Each row is a point on a tangle of strands that fork and nearly touch. The rows are in no order.
In the rows, zero is written as 128.
Points whose rows are less than 75.8 apart are linked; no others are. Some points are linked to none.
Z935: 163 115 118 111 129 127 110 137 176 146 125 149 139 155 107 116 126 160 170 100 115 130 138 143 157
Z244: 112 113 136 173 127 115 126 138 139 131 166 123 116 161 122  97 165 116 105 126 122 136 146  96 132
Z36: 147 145 168 121 119 106 148 131 140 125 147 142 117 178 146 124 127 127 124 108  93 140 138  97  78
Z817: 137 108 102 156 169 106 134 136 121 138 134 116 109 152  94  87 150 113 121 144 123 115 126 131 150
Z264: 132 125 129 116  98 138 100 147 145 148  95 108 126 124 126 116 133 157 135 141 132 135 108 130 153
Z731: 116 160 151 102 108 147 125 135 100 141  72 103 142  98 155 124 100 148 131 158 139 117  97 139 139
Z395: 123 125 130 124 148 136 127 129 127 167  91 133 144 171 148  77 144 140 135 131 137 107 138 160 136
Z481: 108 138 148 121 122 172 135 122 112 132 143 142 163 120 194 175 127 147 131 139 140 129 136 129 105
Z297: 131 119 109 124 130 124 124 144 117 127 126 101 124 116 111 129 125 124 107 123 127 115 132 139 160
Z555: 113 101 128 175 139 120 127 108 141 144 130 134 109 159 125  98 159 116 139 153 157 152 130 102  97
Z444: 135 119 146 150 126 148 144 152 117 154 153 140 139 195 138 120 114 134 139 163 108 141 116 141 106
Z25: 117 147 159 103 100 139 149 112 106 111 126 121 144  97 161 170 116 134  96 100 130 125 134 102 137
Z276: 126 142 129  97 147 104 129 118 106 115  87 115 108  99 115 103 117 104 111 116 128 103 130 138 140
Z106: 153 112 117 142 137 132 148 112 126 109 150 150 121 135 107 167  91 112 157 152 117 166 114 132  82
Z903: 127 145 135 114 101 150 111 158 129 148  84  97 138 109 139 116 108 162 142 162 131 129  88 148 153
Z670: 130 143 126 102 107 143 107 122 145 112 122 129 133  82 137 157 123 154 144 118 129 141 123 132 158
Z157:  98 121 139 144 120 111 139 104 116 113 112 107 119 118 135 121 144 101  85 104 156 118 145 109 119
Z112: 105 141 137 123 105 120 124 133  96 117 124 105 112 103 147 130 122 116  92 136 133 127 113 101 145
Z213: 149 139 142  95 133 132 112 140 163 146 118 150 142 157 133  94 139 157 151 106 107 118 135 138 150
Z715: 103 117 120 159 112 118 130 150  99 124 149  91 115 127 116 133 144 113  68 122 137 116 136 110 153
Z957: 159 122 138 134 142 110 175 125 128 136 131 153 144 191  97 109  94 103 122 123  79 115 115 149 109
Z758: 123 112 122 135 114 100 107 122 157 130  95 105 105 126 105  94 159 126 109 108 145 128 132  98 146
Z947: 140 105 120 129  94 145 103 161 160 162 110 108 148 153 121 122 128 175 139 138 128 133 123 138 163
Z649: 149 108 118 133 153 125 164 101 125 108 138 167 129 148  99 149  95  92 150 124 120 141 142 144  83
Z59: 126 151 114 136 150 140 115 121 108 110 125 136 105  67 117 135 117 123 167 186 131 151  84 151 116
Z566: 110 143 167 114  94 129 139 110 120 123 116 125 137 126 173 149 134 131  91 101 134 120 138  95 110
Z711: 115 146 142 116 122 145 130 134  99 120 113 120 132 110 153 138 110 127 122 146 134 120 118 133 137
Z822: 116 118 111 146 112 148 118 114 114 107 148 124 122  88 134 173 125 124 136 155 153 162 121 120 122
Z829: 141  99  93 149 120 135 110 108 151 104 149 140 115 100  94 166 126 134 169 139 150 172 126 133 130
Z433: 148 149 162 102 131 117 148 133 132 125 117 152 121 169 141 107 114 123 134 114  97 130 134 126  97
Z344: 118 134 133 108 144 139 105 128 127 160  77 122 138 126 144  86 139 144 137 136 148 102 125 159 145
Z301: 120 115  96 152 116 127  88 130 135 108 161 135  99  74 103 134 155 130 142 163 137 170 109 103 151
Z449: 122 149 148 101 140 126 105 123 125 147  78 127 118 121 156  78 140 131 136 148 140 125 103 131 117
Z387: 139 146 153  90 116 140 122 151 142 144  93 124 147 146 148 113 110 150 136 116 113 114 127 145 139
Z499: 128 139 146 106  91 131  95 140 163 122 153 133 127 114 158 136 160 146 117 115 109 147 122  70 143
Z434: 122 106 104 161 146 117 128 133 114 121 148 117  96 138  97 108 141 101 122 155 130 141 118 115 137
Z152:  91 122 138 157 118 114 148 127 102 114 145  95 131 121 133 137 152 101  62  96 139 103 155 109 146
Z777: 125 157 131 101 134 126 110 139 130 100 152 130 113  99 135 118 138 121 109 123 103 118 119 125 167
Z876: 129 136 114 134 135 157 113 144 129 114 174 142 130 102 129 148 130 137 148 155 110 148 118 135 156
Z944: 134 109 100 124 129 103 108 127 147 143  95  92 128 116 104 106 160 139 107  96 150 102 147 123 164
Z430: 114 134 136 153 118  89 114 131 120 127 147 115  80 133 135 112 146 110 114 147 137 158 100  65  91
Z187: 109 126 135 132 139 104 136 115 109 122  90 110 102 126 121  96 132  96 104 113 150 113 135 126 118
Z333: 148 141 151 108 129 146 144 128 134 129 121 146 136 133 158 160  99 143 154 136 114 146 132 129  71
Z498: 125 119 134 108  94 139 132 123 136 141 114 121 171 129 153 154 121 160 109  67 145  97 160 125 167
Z464: 155 118 132 123 105 107 134 114 144 110 107 126 100 125 114 157 102 130 144 120 127 170 120 104  80
Z891: 124  98 113 145 124 117 114 112 162 131 119 124 123 140 111 113 157 126 132  99 154 135 155 111 138
Z330: 112 115 109 133 148 156 104 109 135 121 165 153 141 102 134 152 142 123 147 124 151 125 145 143 153
Z295: 124 116  99 128 137 103 133 123 126 147  91  91 147 133 115 110 154 132 102  87 157  76 165 140 151
Z440: 147 122 133 116  94 103 144 149 130 109 132 107 119 149  91 150  92 117  90  92  86 129 120 123 136
Z585: 143 158 160  82 131 130 144 144 130 134  90 138 137 146 131 107  90 126 135 125  99 112 121 148 113
Z651: 146 127 130 128 147 113 150 147 119 137 126 133 123 174 109 100 111 112 117 130  94 115 120 145 127
Z349: 166 125 112 116 175 135 143 136 129 152 109 149 154 139  83 107  96 123 150 149  98 102 104 181 144
Z701: 127 139 125 127 164 134 146 152 106 133 149 131 137 168 126 102 127 109 108 133  98  96 129 160 146
Z568: 128 100  95 151 123 127  90 105 148 117 139 134 107  83  93 141 156 131 150 138 158 162 128 127 152
Z305: 130 147 107 137 115 135 112 150 119  93 173 130 108  76 115 157 115 136 149 164 100 160  93 122 144
Z188: 137 103 116 161 133  98 181 116 126 130 116 132 144 181  83 130 102 103 120  85 127 113 166 156  93
Z92: 111 133 156 150 126 107 127 121 151 134 144 135 109 170 141  81 172 119 114 120 122 133 133  86 105
Z840: 109 101 130 154 125 131 126 102 122 133 114 125 114 131 136 128 143 115 137 151 164 153 126 110  90
Z83: 150 124 146 138 128 118 159 121 146 110 164 157 118 174 127 140 124 120 141 110 100 153 150 103  86
Z317: 117 118  97 158 143 107 131 155 106 134 146  79 128 131  99 119 159 112  72 122 136  93 148 119 162
Z487: 114 135 151 115 101 129 116 122 146 121 145 129 131 136 159 136 153 130 103  94 121 123 143  86 128
Z202: 149 118  96 164 184  96 157 147 115 147 141 115 135 180  93  81 159 119 107 135 105  88 135 138 145
Z642: 109 158 148 106 121 126  99 127 115 139  94 114 112  95 162  98 138 130 121 156 135 128  81 108 126
Z300: 127 155 144 112 136 151 136 151 104 128 134 129 135 137 143 124  97 122 134 160 106 116 107 151 125
Z407: 124 134 122 129 150 171 115 126 130 127 159 156 148 112 137 151 121 140 167 153 140 132 125 164 140
Z742: 120 135 120 130 120 125 112 120 108 134  85 108  98  85 126 118 113 134 156 181 153 153  75 129 104
Z738: 117  94 104 155 126 141 144 125 105 125 142 117 138 137 116 161 109 116 124 130 153 132 147 151 132
Z937: 102 129 133 117 136 138 130 124 124 140 127 124 159 138 154 117 152 124  96  99 139  84 159 139 154
Z916: 117  97 116 157 128 120 161 125 113 127 125 116 136 160 110 142 110 110 116 113 143 118 162 148 109
Z874: 128 120 129 122 152 127 153  97 111 104 116 156 127 113 122 152 103  93 143 115 146 129 159 146  87
Z8: 135 164 129 121 107 111 106 157 135 118 164 122  97  91 146 131 133 156 144 159  98 168  80  76 106
Z828: 117 128 124 113 124 146 104 112 143 115 144 146 142  88 148 153 146 134 130 111 145 127 135 125 156
Z309: 123 112 111 115 105 141 126 143 124 167 111 101 176 137 146 145 126 169 111  93 152  87 152 145 174
Z490: 154 113 109 143 122 144 128 123 144 114 150 147 120 109 102 172 103 134 170 155 118 177 105 135 105
Z12: 152 104 124 150 142 109 180 118 133 137 135 157 157 200  91 121  96 103 131  95  93 110 151 154 101
Z189: 112 131 124 130 151 140 143 133  99 142 142 130 152 158 148 112 135 118 107 123 126  86 161 165 139
Z917: 118 107 118 130 131 149 150 118  97 129 113 134 150 125 130 163  86 114 134 125 160 116 148 167 120
Z150: 162 119 121 119 115 111 130 123 153 102 131 136 102 125  92 147 102 124 147 115 112 159 120 116 115
Z286: 116 139 134 121 139 180 111 117 139 135 158 160 160 104 173 163 139 147 154 149 141 133 135 139 120
Z767: 132 149 143 111 100 119 104 145 150 124 160 123 103 122 159 133 146 146 120 140 110 158 106  71 107
Z958:  98 127 107 140 144 117 137 117 126 138 122 112 158 124 139 114 162 119  87  72 154  66 172 130 149
Z263: 111 143 146 137 132 104 117 111 141 124 145 135  98 137 152  98 167 107 113 124 131 141 116  67  80
Z529: 131 123 143 105 100 142 134 114 138 119 119 138 154 128 148 172 105 146 130  78 139 124 160 125 132
Z138: 155 143 126 107 148 133 153 126 120 105 132 154 143 120  95 140  75 104 138 133  84 123 105 160 113
Z926: 114 115 126 135 129 131 123  86 114 123  96 130 114  93 144 142 133 111 131 141 174 145 130 116  90
Z280: 132 145 147 120 114 159 137 144 125 129 161 137 143 132 175 175 112 153 136 146 116 144 131 119  95
Z589: 148 150 124  92 115 131 100 139 159 111 134 139 135  83 114 150 129 161 152  99 107 125 127 148 177
Z699: 126 167 114 130 119 120 115 149 123 102 177 126 102  61 134 145 120 146 159 183  98 161  71 107 110
Z26: 108  98 104 141 118 122  89 104 179 137 124 124 136 109 117 120 184 124 115  93 157 122 145  99 159
Z44: 149 158 143  88 152 129 122 106 141 102 121 167 114  92 124 132 119 122 162 117 116 137 130 134 111
Z374: 137 146 115 128 166 128 111 111 117 118 106 146 106  70  88 117 118 121 167 173 129 134  89 174 139
Z675: 131 115 137 159 128 135 150 159 125 148 167 131 144 203 133 116 134 129 115 142 106 121 135 141 132
Z987: 108 172 145 105 105 114 110 136 101 117 118 104 108  85 161 120 124 135 104 147 129 131  78  93 132
Z546: 115 124 134 114 118 151 161 103  94 115 111 135 154  94 144 185  85 126 126 108 153 124 155 138 126
Z775: 135 108 105 160 130  95 143 161 117 144 125  75 129 165  89 115 150 125  84 109 128  89 151 132 141
Z658: 132 117 118 114 114 146 105 146 152 167 104 116 166 148 138 120 129 174 140 109 144 106 139 156 161
Z158: 104 118 120 153 122 105 108 137 110 123 142 105  91 118 120 108 146 106 105 160 143 146 106  90 128
Z209: 126 137 118 108 170 120 117 112 113 121 100 136 110  91 109  99 135 109 134 134 141 112 123 155 144
Z118: 125 138 135 124 162 141 111 134 127 136 138 143 114 135 143  87 151 125 144 162 121 130 107 134 146
Z607: 131 147 156 129 124 152 138 163 108 149 136 128 136 165 144 127  99 137 132 177 102 135  91 145 109
Z951: 143 114 129 134 117 122 134 127 142 112 160 137 113 148 117 143 123 122 135 123 114 159 138 107 110
Z634: 113 118 124 128 142 140 129  77 113 121 109 152 136  89 140 156 125 106 140 120 177 129 152 143  99
Z326: 114 119 150 173 118 125 145 151 122 136 186 129 132 191 136 121 153 119 110 134 111 138 145 118 115
Z953: 154 141 144  87 106 141 135 128 150 116 123 145 146 129 139 170  93 153 151  96 112 137 147 132 120
Z33: 148 135 105 120 175 118 111 121 129 125 112 133 105  86  79 103 137 123 149 148 122 117 101 166 162
Z426: 112 145 137 101 110 143 149  99  90  96 116 127 147  61 148 176 104 131 116 114 143 123 129 119 150
Z863: 145 116 105 169 149  92 161 154 119 154 138  97 140 193  82  98 149 125 100 113 106  88 150 146 130
Z365: 133 114 139 142 132 120 129 119 142 146 112 132 118 167 128  94 140 129 142 137 134 137 130 123 110
Z564: 145 160 125  95 124 128 115 152 143 102 150 128 123 101 113 129 119 139 137 124  85 121 110 141 171
Z383: 152 135 137 103 127 125 142 111 138 124 108 139 108 109 142 157 108 142 153 135 119 160 123 112  58
Z249: 109  77  97 168 125 130 121 110 156 153 130 127 146 144 108 119 158 130 141 102 179 119 164 134 139
Z819: 122 122 142 135 134 137 135 119 143 158 113 150 148 181 164  96 148 137 149 130 136 126 148 139 108

A fork is a point with three links, a tip a point with one. Leave the first point through the second and follow the links. Name the first fork or tip that comes.
Z738; Z917 | Z407
Z187; Z157 | Z711
Z344; Z395 | Z301
Z607; Z444 | Z59

Follow the links from the first point to the second, and from the first to the third. Name the last point that the two ways share.
Z903; Z649; Z209 | Z711
Z828; Z957; Z36 | Z407
Z264; Z829; Z187 | Z711
Z916; Z589; Z585 | Z407

A fork is a point with three links. Follow the links from the first point to the second and name the forks in between, in order.
Z828; Z464 | Z407
Z106; Z158 | Z711
Z249; Z25 | Z891
